Each row is a point on a landscape with many valleys, with its height.
From any point a ball takes the steepest step (drop divided by distance) to one of its 3 nearest points. It stops when none of these is lower. Distance is the straight distance between rows; heights are no part of it.
K988: [108, 150, 110, 129, 114, 125, 115, 112, 131, 158, 133, 158, 144, 109, 153,
 148, 124, 155, 115, 150, 108]  height 3.30
K710: [117, 168, 114, 122, 108, 128, 126, 130, 139, 147, 193, 166, 129, 111, 139,
 114, 132, 142,  89, 132, 125]  height 5.98
K135: [ 94,  69, 135, 162, 124, 145, 116, 148, 119,  99,  67, 136, 192,  89,  89,
 145, 120, 134, 110, 152, 106]  height 3.21
K150: [152, 119,  55, 122, 131, 162,  99,  94, 109, 152, 111, 158, 145, 102, 123,
 128,  98, 117, 110, 100,  94]  height 3.40
K730: [142, 152,  79, 113, 126, 139, 103, 109, 109, 164, 146, 161, 135, 102, 140,
 126, 113, 122,  96, 114, 101]  height 4.52
K198: [110, 130, 122, 137, 120, 102, 108, 103, 144, 139, 100, 116, 147, 132, 142,
 158, 114, 171, 141, 163, 108]  height 3.35
K586: [120, 123, 152, 106, 126, 106, 132, 130, 148, 105, 151,  94, 114, 162, 125,
 129, 166, 140, 170, 141, 150]  height 6.60
K514: [146, 132,  90, 120, 134, 137,  95, 115, 118, 148, 121, 162, 151, 117, 117,
 134, 103, 122,  92, 121,  84]  height 7.26
K497: [176,  81, 115, 113, 154, 144,  98, 141, 112, 114, 114, 140, 133, 110, 110,
 116,  91,  93,  90,  96,  89]  height 6.23
K793: [134, 112, 139, 142, 135, 117, 108, 134, 122, 135,  98, 142, 139, 120, 122,
 150, 111, 131,  96, 139,  80]  height 2.99
K982: [138, 137, 170, 137, 145,  92, 117, 131, 130, 113, 124, 114, 110, 155, 156,
 128, 127, 126, 124, 149, 120]  height 4.15
K360: [133, 130, 149, 135, 140,  98, 102, 137, 136, 122, 116, 127, 131, 139, 140,
 144, 117, 144, 111, 156, 106]  height 3.24
K985: [136, 130, 160, 140, 132,  95, 134, 116, 113, 128,  92,  63,  98, 149, 139,
 123, 103,  79, 176, 136, 131]  height 3.08
K831: [160, 148, 142, 122, 157, 106, 113, 145, 114, 131, 127, 151, 119, 135, 136,
 111, 112,  93,  82, 119,  90]  height 4.27
K15: [147, 121,  71, 141, 118, 153, 107, 110, 106, 153, 106, 167, 164,  97, 121,
 148, 104, 126, 107, 114,  85]  height 2.36
K413: [109,  68, 151, 167, 140, 136, 120, 150, 115, 108,  73, 127, 170, 110, 100,
 140, 110, 121, 113, 146, 108]  height 3.12
K751: [104, 164,  90, 133,  94, 153, 143, 110, 114, 164, 153, 166, 144,  99, 178,
 148, 134, 157, 122, 135, 152]  height 4.10
K251: [113, 172,  91, 132, 107, 151, 132, 115, 113, 163, 155, 170, 140, 107, 166,
 138, 135, 140, 106, 125, 133]  height 3.33
K866: [ 97, 154, 119, 111,  98, 159, 154, 126, 157, 134, 156, 139, 135, 110, 154,
 144, 140, 173, 159, 149, 164]  height 4.79
K851: [119, 125, 149,  97, 137, 138, 155, 139, 145, 106, 155,  95, 107, 163,  99,
 125, 179, 140, 178, 132, 170]  height 5.03
K908: [119,  94, 171, 158, 136, 106, 109, 124, 116, 112,  57,  88, 125, 139, 115,
 155, 107, 127, 142, 148, 128]  height 1.01
K42: [140,  99, 163, 150, 146, 120, 125, 150, 112, 118,  76, 125, 143, 135, 127,
 135, 105, 117,  94, 143,  92]  height 3.10
K842: [111, 140, 144,  91, 120, 176, 161, 138, 173, 127, 145, 121,  98, 132,  83,
 135, 162, 164, 168, 136, 178]  height 5.08
K969: [133,  79,  85, 130, 127, 161, 102, 131, 118, 129,  97, 154, 186,  97, 101,
 129, 101, 112, 109, 109,  83]  height 3.14
K958: [139, 129, 176, 152, 144, 109, 142, 140, 111, 119,  73,  94, 117, 140, 147,
 130,  94,  86, 138, 147, 108]  height 3.00
K953: [ 99,  96, 149, 122, 127,  74, 127, 115,  78, 131, 127,  75, 108, 173, 110,
 148, 171, 126, 185,  96, 139]  height 7.55
K324: [145, 144, 169, 146, 147,  97, 156, 135, 121, 125,  97,  88, 105, 135, 153,
 102,  92,  64, 146, 148, 106]  height 4.06
K217: [120, 135, 151, 126, 134,  98, 147, 127, 104, 111, 138,  69,  91, 175, 131,
 110, 156, 102, 188, 120, 146]  height 4.01
K739: [131, 168,  52, 125, 114, 153, 109,  94,  97, 150, 160, 154, 121, 100, 152,
 122, 131, 120,  89,  97, 143]  height 1.41
K794: [105, 154, 117, 111, 106, 124, 134, 108, 144, 137, 134, 134, 144, 124, 168,
 150, 131, 165, 153, 161, 133]  height 1.12
K650: [118, 126, 131, 142, 125, 111, 115, 121, 131, 146, 106, 140, 147, 120, 136,
 153, 111, 146, 102, 153,  94]  height 2.61
K77: [130, 170,  46, 107, 123, 164, 112,  88, 109, 133, 179, 132,  99,  89, 139,
  91, 124, 118,  90,  91, 169]  height 1.26
K858: [140,  74, 106, 135, 127, 150, 107, 140, 117, 110, 104, 149, 178, 105, 100,
 122, 106, 113,  97, 104,  87]  height 3.61
K314: [106, 103, 148, 123, 125,  78, 109, 109,  97, 124, 116,  71, 116, 174, 108,
 149, 161, 136, 179, 111, 142]  height 7.24
K44: [151, 140,  51, 109, 135, 150,  85,  95, 112, 150, 150, 151, 130,  98, 117,
 118, 109, 113, 100, 103, 111]  height 6.21
K513: [136, 136, 156, 137, 146,  94, 113, 134, 124, 120, 116, 136, 127, 139, 140,
 141, 110, 127,  99, 142,  99]  height 3.52
K910: [129, 150, 158, 127, 135,  87, 167, 121, 131, 128, 136,  72, 103, 170, 145,
  84, 135,  74, 186, 126, 138]  height 3.39
K155: [131,  78, 151, 148, 137, 138, 120, 162, 109, 106,  81, 143, 170, 121, 111,
 130, 110, 112,  83, 132,  89]  height 3.28
K781: [141, 129, 175, 141, 145,  85, 129, 130, 135, 118, 108, 107, 110, 157, 158,
 133, 119, 118, 134, 141, 122]  height 4.08
K756: [163, 128, 123, 113, 147, 114, 104, 141, 113, 138, 137, 152, 120, 123, 124,
 122, 115, 102,  79, 107,  83]  height 4.88
K934: [149, 146, 162, 137, 143,  91, 136, 147, 138, 110, 157, 139, 106, 146, 164,
 102, 134, 118, 102, 146, 123]  height 4.38
K26: [140, 139, 167, 127, 139,  98, 135, 142, 157, 112, 153, 111, 105, 161, 153,
 109, 143, 122, 140, 143, 143]  height 4.43
K638: [109,  97,  79, 161, 120, 162, 131, 123, 112, 129,  66, 163, 191,  88, 108,
 162, 109, 135, 123, 120,  84]  height 3.04
K711: [129, 106, 123, 145, 135, 127, 106, 129, 125, 137,  82, 146, 156, 119, 121,
 156, 104, 145, 107, 149,  80]  height 2.75
K417: [105, 162, 108, 122, 102, 160, 163, 122, 135, 152, 174, 162, 133,  96, 172,
 133, 128, 152, 125, 132, 151]  height 4.69
K301: [169,  54,  95, 124, 133, 151,  93, 118, 124,  95, 120, 139, 147,  91, 104,
  95,  75, 106, 105,  86, 109]  height 5.16
K613: [106, 159, 105, 126,  92, 158, 154, 108, 127, 145, 144, 166, 128, 110, 193,
 160, 134, 170, 148, 134, 159]  height 4.67
K918: [107, 154, 110, 127,  92, 149, 147, 116, 136, 146, 156, 151, 141, 109, 170,
 148, 131, 161, 144, 144, 152]  height 4.46
K977: [136, 134, 164, 129, 139,  92, 138, 122, 123, 108, 121,  77, 102, 170, 153,
 120, 146, 100, 167, 131, 149]  height 3.81
K591: [132, 122, 180, 156, 146, 103, 128, 128, 115, 121,  78,  81, 105, 151, 142,
 127, 100,  85, 148, 146, 125]  height 3.02
K45: [140, 159,  88, 111, 126, 128,  93, 112, 115, 154, 169, 151, 112, 105, 129,
 103, 117, 121,  91, 103, 120]  height 6.29
K517: [126,  99, 159, 149, 131,  92, 110, 119, 104, 126,  68,  59, 105, 156, 121,
 147, 113, 106, 172, 116, 143]  height 7.88
K619: [160, 143,  89, 110, 144, 145,  85, 103, 117, 144, 155, 149, 118, 105, 111,
 107, 105, 109,  81, 103, 114]  height 7.36
K114: [150, 141, 173, 117, 139, 125, 179, 152, 157, 110, 159, 108, 103, 159, 136,
  78, 158, 108, 161, 131, 175]  height 2.13
K893: [129, 107, 176, 164, 142, 110, 124, 129, 112, 112,  71,  90, 119, 146, 133,
 136,  98,  96, 138, 146, 126]  height 3.06
K930: [130, 136, 160, 137, 132,  83, 142, 123, 115, 126, 111,  56,  94, 166, 144,
 107, 111,  68, 179, 132, 129]  height 3.11
K53: [130, 156,  56, 143, 106, 152, 122,  95,  84, 155, 135, 171, 128,  99, 175,
 151, 144, 140,  97,  99, 160]  height 1.32
K924: [113, 138, 139, 121, 121,  98, 110, 116, 146, 128, 133, 117, 133, 140, 150,
 149, 132, 162, 138, 157, 117]  height 3.91
K776: [136, 149,  52, 135, 126, 152, 107,  96,  94, 168, 127, 167, 141, 100, 140,
 133, 123, 123, 103, 104, 119]  height 1.19
K69: [167, 108,  85, 107, 138, 140,  86, 116, 115, 138, 139, 149, 138, 112, 105,
 117,  97, 117,  89,  99, 100]  height 7.07
K862: [116, 134, 141, 100, 124, 128, 136, 134, 166, 105, 157, 113, 119, 144, 130,
 125, 153, 164, 150, 153, 152]  height 5.97
K402: [123,  90, 142, 158, 140, 125, 116, 140, 120, 131,  76, 139, 155, 123, 107,
 150, 101, 132, 105, 150,  92]  height 2.88
K927: [151, 153, 166, 147, 155,  96, 145, 142, 110, 128, 104, 111, 106, 139, 164,
 105, 106,  86, 121, 142, 103]  height 4.05
K881: [109, 149, 124,  97, 107, 181, 164, 134, 187, 126, 148, 126, 119, 120, 115,
 133, 150, 167, 170, 130, 176]  height 5.45
K921: [123, 154,  78, 137, 107, 137, 116, 112, 115, 163, 127, 166, 152, 107, 152,
 156, 123, 138, 107, 127, 115]  height 2.35
K369: [105,  99, 144,  95, 128,  97, 137, 124,  93, 123, 158,  99, 105, 171,  95,
 140, 187, 147, 185, 117, 150]  height 6.69
K500: [164, 138, 177, 110, 140, 160, 191, 169, 170, 105, 150, 120,  96, 147,  96,
  89, 152, 122, 146, 110, 186]  height 1.79
K897: [146, 138, 114, 119, 147, 122,  91, 129, 117, 140, 146, 156, 134, 118, 120,
 125, 116, 109,  77, 117,  86]  height 6.08
K9: [117, 158, 125, 121, 117, 143, 140, 144, 137, 142, 208, 157, 120, 111, 125,
  94, 137, 133,  87, 131, 133]  height 5.89
K962: [163, 107,  77, 106, 136, 154,  81, 112, 113, 141, 123, 149, 145, 102, 102,
 121,  97, 107,  94, 101,  98]  height 5.52
K429: [132, 144, 127, 131, 134, 112, 103, 128, 127, 141, 129, 152, 140, 125, 137,
 139, 119, 131,  94, 137,  91]  height 4.80
K996: [124, 167,  81, 148,  95, 156, 136, 108,  95, 156, 148, 174, 127,  99, 178,
 153, 146, 141, 104, 113, 152]  height 1.92
K888: [127, 155, 134, 126, 115, 121, 130, 131, 148, 146, 171, 150, 136, 129, 154,
 127, 132, 153,  99, 147, 113]  height 5.94
K769: [131, 108, 162, 149, 142,  97, 106, 130, 136, 119,  80, 102, 127, 139, 125,
 160, 106, 139, 131, 160, 111]  height 2.52
K491: [133,  99, 162, 160, 146, 126, 119, 150, 114, 109,  75, 129, 140, 127, 118,
 150, 101, 118, 106, 149, 100]  height 3.01
K949: [124, 164,  80, 121, 114, 139, 108, 114, 122, 158, 189, 163, 126,  99, 132,
 106, 126, 126,  83, 111, 121]  height 6.93
K929: [132, 117, 163, 150, 147, 100, 116, 131, 133, 116,  91, 114, 121, 145, 139,
 148, 105, 128, 120, 154, 110]  height 2.82
K154: [111,  96, 157, 135, 131,  78, 105, 113,  95, 124,  87,  68, 108, 166, 107,
 165, 136, 116, 171, 107, 139]  height 7.54
K209: [118, 177,  61, 124, 107, 163, 126,  95, 103, 151, 178, 151, 112,  97, 139,
 106, 129, 120,  94, 104, 154]  height 2.17
K732: [109, 172,  89, 126, 105, 166, 142, 128, 117, 140, 192, 164, 122, 100, 143,
 104, 123, 128,  97, 111, 148]  height 5.92
K58: [112, 116, 148, 114, 129,  85, 143, 127,  99, 112, 139,  85,  95, 175, 122,
 129, 185, 117, 193, 115, 152]  height 5.72
K405: [105, 123, 135, 125, 119,  88, 107, 105, 138, 122, 111,  90, 129, 154, 127,
 157, 137, 162, 160, 151, 124]  height 4.09
K104: [128, 153, 162, 126, 121, 147, 167, 161, 161, 123, 202, 164, 108, 116, 124,
  92, 132, 141, 109, 126, 154]  height 2.19
K571: [141,  61,  86, 130, 123, 157, 101, 121, 124, 112, 113, 146, 172,  83,  95,
 112,  92, 108,  98,  93,  96]  height 3.58
K904: [118, 153,  76, 154,  97, 144, 128,  99,  91, 171, 112, 179, 137, 110, 181,
 171, 145, 156, 113, 114, 139]  height 1.43
K432: [125,  85,  70, 151, 118, 157, 123, 126, 113, 128,  84, 155, 181,  86, 100,
 145, 103, 125, 115, 112,  83]  height 2.85
K294: [145,  94, 112, 127, 139, 143, 109, 141, 115, 124, 106, 148, 147, 110,  96,
 134, 104, 116,  86, 112,  80]  height 4.47
K359: [118, 123, 156, 130, 119,  85, 138, 120, 100, 132, 109,  53, 100, 164, 128,
 135, 130,  67, 188, 109, 134]  height 5.26
K134: [116,  87, 131, 160, 126, 138, 112, 141, 130, 122,  74, 136, 172, 103,  98,
 160, 107, 137, 118, 149,  92]  height 2.97
K424: [125,  77, 127, 145, 137, 142, 113, 151, 116, 117,  87, 140, 164, 111, 100,
 128, 109, 112,  90, 133,  91]  height 3.50
K78: [139, 142, 176, 121, 132, 149, 173, 157, 187, 106, 175, 125,  99, 140, 113,
 103, 146, 144, 136, 129, 175]  height 1.82
K336: [113, 155, 119, 121, 111, 132, 138, 120, 143, 147, 170, 157, 129, 111, 151,
 135, 121, 152, 118, 139, 120]  height 4.82
K262: [106, 146, 138,  88, 130, 171, 166, 151, 155, 131, 126, 113,  86, 149,  51,
 126, 183, 156, 160, 125, 176]  height 5.58
K283: [115, 150, 136, 102, 113, 172, 164, 140, 188, 125, 169, 138, 120, 130, 121,
 123, 145, 168, 154, 142, 167]  height 5.71
K229: [144, 132, 160, 117, 138, 116, 162, 143, 139, 107, 150,  89,  97, 169, 143,
  89, 164, 110, 177, 134, 172]  height 2.66
K67: [111, 129, 137,  81, 123, 142, 144, 132, 152, 119, 156, 103, 105, 154,  86,
 131, 182, 151, 178, 133, 169]  height 5.22
K850: [149, 159, 158, 122, 152,  94, 127, 145, 125, 135, 148, 153, 108, 139, 150,
 111, 134, 101,  79, 124, 115]  height 4.37
K343: [122, 128, 150,  86, 123, 159, 161, 147, 165, 112, 151, 114, 105, 153,  86,
 121, 173, 153, 166, 128, 181]  height 4.48
K74: [101, 123, 122,  81, 124, 149, 146, 129, 140, 127, 149, 109, 107, 149,  78,
 137, 185, 157, 182, 142, 169]  height 5.56
K856: [116, 108, 148, 138, 134,  86, 103, 114, 117, 121,  94,  77, 124, 153, 122,
 160, 125, 140, 155, 139, 139]  height 5.07
K723: [139, 132, 165, 148, 146,  98, 136, 124, 121, 121,  88,  76, 102, 157, 149,
 124, 106,  89, 158, 135, 126]  height 3.03
K612: [147, 141, 174, 111, 141, 142, 176, 161, 165, 104, 160, 116, 106, 152, 117,
  90, 156, 125, 152, 131, 171]  height 1.86
K736: [139, 150, 131, 121, 134, 115, 113, 144, 135, 140, 181, 158, 120, 122, 135,
 101, 133, 125,  81, 121, 120]  height 6.04
K747: [125, 146, 158, 117, 127, 139, 154, 147, 161, 125, 194, 159, 113, 122, 136,
  96, 128, 144, 108, 136, 150]  height 2.39
K263: [139, 129, 167,  98, 144, 145, 174, 159, 155, 107, 140, 112,  96, 160,  98,
  93, 178, 127, 166, 132, 183]  height 2.80
K415: [145, 150, 160, 120, 140, 106, 182, 136, 140, 116, 151,  83, 111, 167, 155,
  72, 151,  84, 184, 130, 160]  height 3.17
K940: [134, 136, 164, 101, 145, 155, 167, 160, 160, 115, 141, 108,  93, 158,  72,
 109, 183, 137, 164, 118, 187]  height 2.20
K797: [131,  55, 108, 144, 129, 148, 103, 146, 118,  98,  95, 140, 178,  98,  98,
 119, 106, 111,  90, 100,  91]  height 3.75
K681: [119, 134, 133, 137, 122, 105, 114, 119, 146, 127, 125, 133, 134, 133, 140,
 147, 121, 159, 124, 155, 106]  height 3.29
K964: [119, 119, 146, 140, 131, 102, 110, 113, 137, 131,  99, 109, 129, 136, 124,
 152, 117, 159, 139, 164, 113]  height 3.09
K667: [ 92, 139, 138,  89, 127, 158, 160, 144, 127, 153, 130, 129,  87, 148,  41,
 143, 192, 161, 171, 130, 172]  height 5.91
K644: [117, 144,  87, 148, 124, 130, 114, 109, 117, 161,  96, 161, 165, 106, 147,
 158, 115, 142, 119, 134, 102]  height 2.23
K273: [127, 141,  79, 151, 115, 146, 124,  97, 104, 166,  95, 170, 161, 105, 167,
 162, 126, 148, 109, 117, 111]  height 2.02
K565: [112,  85, 173, 169, 139, 111,  95, 122, 122, 112,  58,  94, 139, 142, 102,
 159, 108, 134, 149, 147, 140]  height 2.27
K218: [146, 143, 169, 146, 149,  91, 139, 135, 126, 117, 100, 110, 100, 152, 163,
 109, 108,  90, 135, 143, 115]  height 4.04
K601: [122,  97, 113, 142, 127, 140, 111, 130, 125, 128,  79, 145, 177, 100, 101,
 149, 103, 136, 106, 142,  75]  height 3.07
K141: [169,  62, 126, 124, 136, 140, 108, 147, 101,  94, 109, 137, 147, 112, 113,
  89,  97,  85,  92,  80, 108]  height 7.60
K331: [158, 117, 108, 119, 147, 128,  95, 130, 119, 146, 121, 154, 139, 114, 115,
 126, 101, 114,  87, 113,  81]  height 6.46
K21: [140, 163, 167, 135, 143, 100, 162, 136, 145, 108, 156,  99,  98, 161, 167,
  89, 135,  94, 162, 139, 148]  height 3.37
K973: [117, 124, 156, 125, 133,  87, 134, 121,  93, 120, 125,  70, 103, 176, 127,
 130, 162, 101, 191, 110, 147]  height 5.02
K158: [128, 149,  55, 150, 101, 146, 120,  98,  91, 157, 116, 180, 135, 102, 180,
 160, 143, 150,  97, 105, 150]  height 1.09
K821: [143, 153, 170, 126, 120, 159, 165, 158, 186, 121, 185, 153, 107, 121, 108,
 102, 130, 149, 113, 125, 175]  height 2.10
K378: [ 96, 128, 128,  81, 112, 127, 139, 114, 156, 119, 153, 117, 116, 148, 122,
 131, 166, 171, 170, 148, 155]  height 6.18
K247: [156,  87, 144, 135, 153, 126, 118, 153, 105, 114,  92, 138, 146, 120, 114,
 124, 108,  98,  83, 111,  86]  height 3.69
K617: [125, 125, 152,  93, 140, 152, 158, 147, 139, 122, 149, 111,  98, 159,  69,
 129, 194, 144, 172, 117, 174]  height 3.41
K630: [127, 162,  57, 135, 107, 163, 124, 100,  82, 147, 158, 160, 121,  97, 163,
 121, 139, 126,  90,  91, 160]  height 0.69
K73: [107, 117, 135, 137, 131,  92, 100, 103, 141, 137,  90,  89, 143, 144, 125,
 159, 120, 160, 153, 160, 118]  height 3.43
K847: [132, 140, 151, 131, 141,  95, 115, 131, 143, 132, 138, 139, 129, 144, 150,
 131, 124, 133, 117, 154, 116]  height 3.79
K808: [117, 149,  80, 147, 104, 134, 135, 100, 111, 163, 114, 164, 152,  99, 178,
 165, 127, 157, 121, 135, 125]  height 1.80
K539: [128, 174,  40, 127, 110, 173, 109,  89,  93, 134, 162, 144, 108,  87, 152,
 113, 131, 123,  88,  87, 167]  height 1.13
K879: [121, 133, 159, 102, 126, 157, 162, 150, 180, 112, 162, 122, 109, 146, 113,
 115, 155, 147, 149, 138, 174]  height 2.45
K98: [128, 157, 148, 130, 113, 165, 167, 148, 165, 131, 200, 170, 114, 112, 108,
 102, 127, 152,  99, 123, 166]  height 2.28
K933: [143, 151, 170, 125, 133, 126, 157, 156, 161, 116, 182, 144, 108, 145, 145,
  97, 145, 136, 121, 134, 152]  height 2.76
K942: [137, 105,  59, 141, 122, 165, 110, 113, 107, 143,  86, 165, 172,  96, 116,
 148, 105, 123, 115, 112,  84]  height 2.67
K970: [123, 152, 150, 122, 119, 180, 171, 161, 185, 127, 187, 147, 118, 117, 105,
 107, 123, 148, 125, 130, 167]  height 2.29
K824: [ 98, 110, 133, 107, 119,  93, 107, 111, 124, 114, 129,  85, 110, 164, 115,
 151, 162, 156, 173, 133, 143]  height 7.93
K12: [155, 134, 157, 141, 151, 107, 120, 150, 111, 129, 112, 134, 112, 137, 148,
 123, 109, 108, 100, 139,  92]  height 3.65
K731: [136, 133,  49, 144, 119, 156, 105, 101,  91, 160, 107, 163, 148, 101, 142,
 150, 118, 131, 109, 106, 118]  height 1.69
K165: [113, 104, 151, 123, 129,  75, 109, 110, 102, 115, 111,  66, 108, 167, 126,
 150, 156, 126, 169, 120, 141]  height 6.53
K901: [148, 132, 140, 133, 148, 110, 110, 136, 115, 131, 118, 145, 131, 130, 133,
 128, 119, 119,  84, 123,  86]  height 3.95
K915: [142, 145, 169, 134, 145,  90, 137, 143, 147, 122, 149, 126, 114, 150, 159,
 119, 136, 128, 126, 146, 134]  height 4.28
K926: [113, 109, 142,  98, 128,  99, 128, 122, 131, 106, 150,  94, 117, 162, 109,
 136, 178, 149, 176, 135, 152]  height 7.30
K648: [153, 111, 147, 132, 154, 110, 121, 144, 107, 126, 101, 140, 130, 128, 129,
 129, 111,  96,  92, 122,  86]  height 3.93
K126: [106, 159, 107, 129,  94, 176, 157, 127, 138, 147, 183, 165, 124, 106, 152,
 122, 122, 150, 116, 127, 154]  height 5.30
K896: [107, 145, 127, 116, 117, 115, 127, 118, 149, 139, 152, 143, 138, 128, 150,
 130, 137, 161, 132, 157, 130]  height 2.86
K746: [140, 163, 164, 128, 130, 116, 143, 152, 146, 131, 190, 159, 116, 126, 148,
  95, 141, 127,  98, 136, 142]  height 2.72
K994: [136, 147, 157, 120, 135, 100, 167, 134, 127, 112, 150,  78,  91, 172, 137,
  91, 161,  92, 189, 133, 149]  height 3.18
K381: [137, 165,  49, 109, 123, 155, 100,  99, 106, 160, 166, 147, 116,  90, 135,
 108, 121, 114,  96,  98, 139]  height 2.07
K737: [142, 118, 173, 159, 154, 103, 124, 143, 113, 113,  79, 108, 116, 145, 143,
 128, 105, 109, 133, 140, 114]  height 2.98
K192: [126, 107, 160, 149, 147,  91, 112, 122, 128, 119,  86,  85, 116, 153, 137,
 151, 109, 122, 143, 141, 125]  height 3.44
K25: [111,  78, 102, 150, 123, 156, 117, 141, 122, 115,  84, 144, 183,  92,  93,
 141, 101, 126, 106, 128,  86]  height 3.16
K983: [102,  96, 153, 136, 112,  76, 119, 124,  68, 141,  99,  67, 113, 168, 109,
 156, 148, 105, 176,  87, 134]  height 7.70
K51: [123, 115, 156, 134, 139,  78, 121, 118, 103, 121, 117,  64,  99, 169, 136,
 132, 144, 100, 188, 116, 146]  height 4.58
K338: [125, 119, 164, 133, 137,  77, 117, 119, 128, 109, 115,  78, 104, 167, 149,
 132, 141, 127, 160, 131, 140]  height 5.37
K156: [145, 155, 110, 107, 132, 122, 104, 128, 118, 151, 177, 157, 118, 113, 121,
 103, 122, 108,  77, 113, 110]  height 6.44
K576: [115, 130, 110, 147, 122, 125, 119, 112, 129, 149,  93, 141, 157, 111, 143,
 163, 111, 154, 120, 148,  97]  height 2.38
K276: [108,  63, 107, 146, 117, 148, 117, 146, 123, 100,  97, 140, 190,  84,  99,
 127, 109, 120, 105, 110,  96]  height 3.34
K697: [140, 147, 170, 110, 135, 169, 171, 158, 191, 124, 126, 115,  93, 152,  67,
  98, 163, 145, 134, 109, 182]  height 1.88
K221: [145, 150, 164, 139, 149,  85, 146, 132, 128, 114, 117,  93, 107, 163, 170,
 113, 124,  96, 150, 139, 131]  height 4.03
K569: [ 86,  75, 104, 162, 113, 161, 121, 149, 117, 107,  82, 149, 203,  73,  92,
 144, 109, 126, 115, 132, 100]  height 3.31
K595: [145, 150, 175, 115, 128, 171, 174, 158, 200, 122, 164, 137,  97, 131,  89,
 102, 133, 149, 125, 116, 180]  height 1.99
K450: [140, 138, 167, 109, 138, 157, 171, 160, 182, 115, 154, 112, 104, 147,  96,
 104, 165, 136, 150, 121, 181]  height 1.46
K479: [ 96, 141, 115,  91, 104, 142, 140, 113, 149, 125, 131, 113, 132, 125, 145,
 159, 155, 179, 180, 154, 163]  height 6.48
K609: [134, 152, 158, 133, 129,  88, 155, 110, 121, 133, 109,  64,  95, 157, 141,
 100, 100,  51, 176, 142, 119]  height 3.13
K330: [133, 142, 153, 121, 127,  98, 119, 133, 152, 128, 148, 128, 125, 138, 152,
 120, 134, 144, 120, 156, 124]  height 4.44
K939: [103, 133, 118, 106, 100, 111, 118, 109, 150, 128, 134, 102, 129, 147, 135,
 153, 147, 170, 178, 157, 146]  height 6.52
K454: [125, 112, 102, 141, 127, 141, 111, 124, 118, 149,  90, 160, 171, 104, 123,
 163, 104, 137, 109, 135,  81]  height 2.57
K561: [153, 164, 170, 137, 146,  97, 153, 151, 143, 112, 161, 129, 105, 151, 169,
  95, 136, 114, 121, 137, 137]  height 4.36
K187: [101, 138, 113,  94, 105, 128, 140, 115, 160, 129, 150, 115, 138, 134, 145,
 140, 145, 166, 168, 152, 146]  height 6.42
K136: [139, 133,  59, 143, 132, 154, 113, 109, 106, 157,  97, 164, 157,  94, 133,
 155, 113, 134, 114, 107, 102]  height 1.94
K665: [112, 149, 136, 107, 107, 134, 138, 136, 165, 120, 172, 134, 124, 131, 144,
 122, 138, 156, 144, 152, 145]  height 4.71
K957: [130, 126,  64, 157, 125, 154, 122,  98, 100, 155,  82, 177, 175,  93, 140,
 166, 120, 138, 110, 112,  96]  height 2.16
K870: [142,  60, 100, 133, 123, 145, 100, 143, 123,  81, 115, 136, 179,  89, 101,
  99,  95, 101, 105,  87, 103]  height 4.22
K965: [109,  94, 105, 162, 125, 143, 126, 128, 123, 126,  70, 150, 186, 101, 107,
 163,  98, 141, 112, 152,  93]  height 3.05
K674: [108, 166, 121, 124,  97, 169, 156, 136, 143, 137, 204, 158, 118,  99, 123,
 102, 126, 146, 106, 127, 153]  height 5.78
K545: [140, 125, 157, 142, 144,  81, 126, 126, 112, 119, 100,  73,  96, 162, 151,
 129, 121,  97, 168, 134, 137]  height 3.32
K296: [106, 112, 129, 154, 130, 117, 107, 112, 137, 132,  68, 118, 153, 123, 114,
 165, 110, 164, 140, 164, 104]  height 3.38
K786: [ 96, 132, 120,  77, 111, 167, 162, 116, 154, 121, 143, 111, 112, 133, 109,
 146, 168, 170, 185, 141, 166]  height 5.85
K861: [164,  99, 139, 127, 150, 135, 119, 152, 104, 111, 107, 148, 133, 124, 119,
 114, 103,  83,  82, 110,  86]  height 4.02
K795: [ 87,  76,  79, 160, 106, 159, 134, 136, 123, 114,  76, 160, 202,  69,  97,
 149, 115, 128, 123, 121, 104]  height 3.36
K201: [130, 147, 166, 115, 125, 128, 141, 139, 170, 118, 174, 131, 120, 136, 134,
 110, 142, 143, 135, 144, 151]  height 3.42
K471: [126, 136, 161, 122, 135, 100, 136, 137, 151, 100, 149, 100, 106, 164, 145,
 117, 158, 136, 160, 144, 151]  height 5.20
K265: [176, 104,  74, 109, 152, 154,  81,  97, 120, 136, 138, 150, 127,  93,  98,
 102,  91, 114,  98,  98, 106]  height 6.99
K502: [155,  44, 104, 129, 124, 143,  91, 126, 130,  78, 120, 133, 173,  84, 107,
  85,  79,  97,  97,  82, 114]  height 4.70
K272: [121, 179,  71, 121, 109, 169, 135, 119, 110, 135, 205, 145, 112,  87, 117,
  84, 127, 122,  79,  93, 158]  height 2.65

For each start below, name the point where the ball stops.
K962: K776
K98: K450
K331: K360
K369: K450
K301: K776
K949: K794
K201: K450
K650: K158
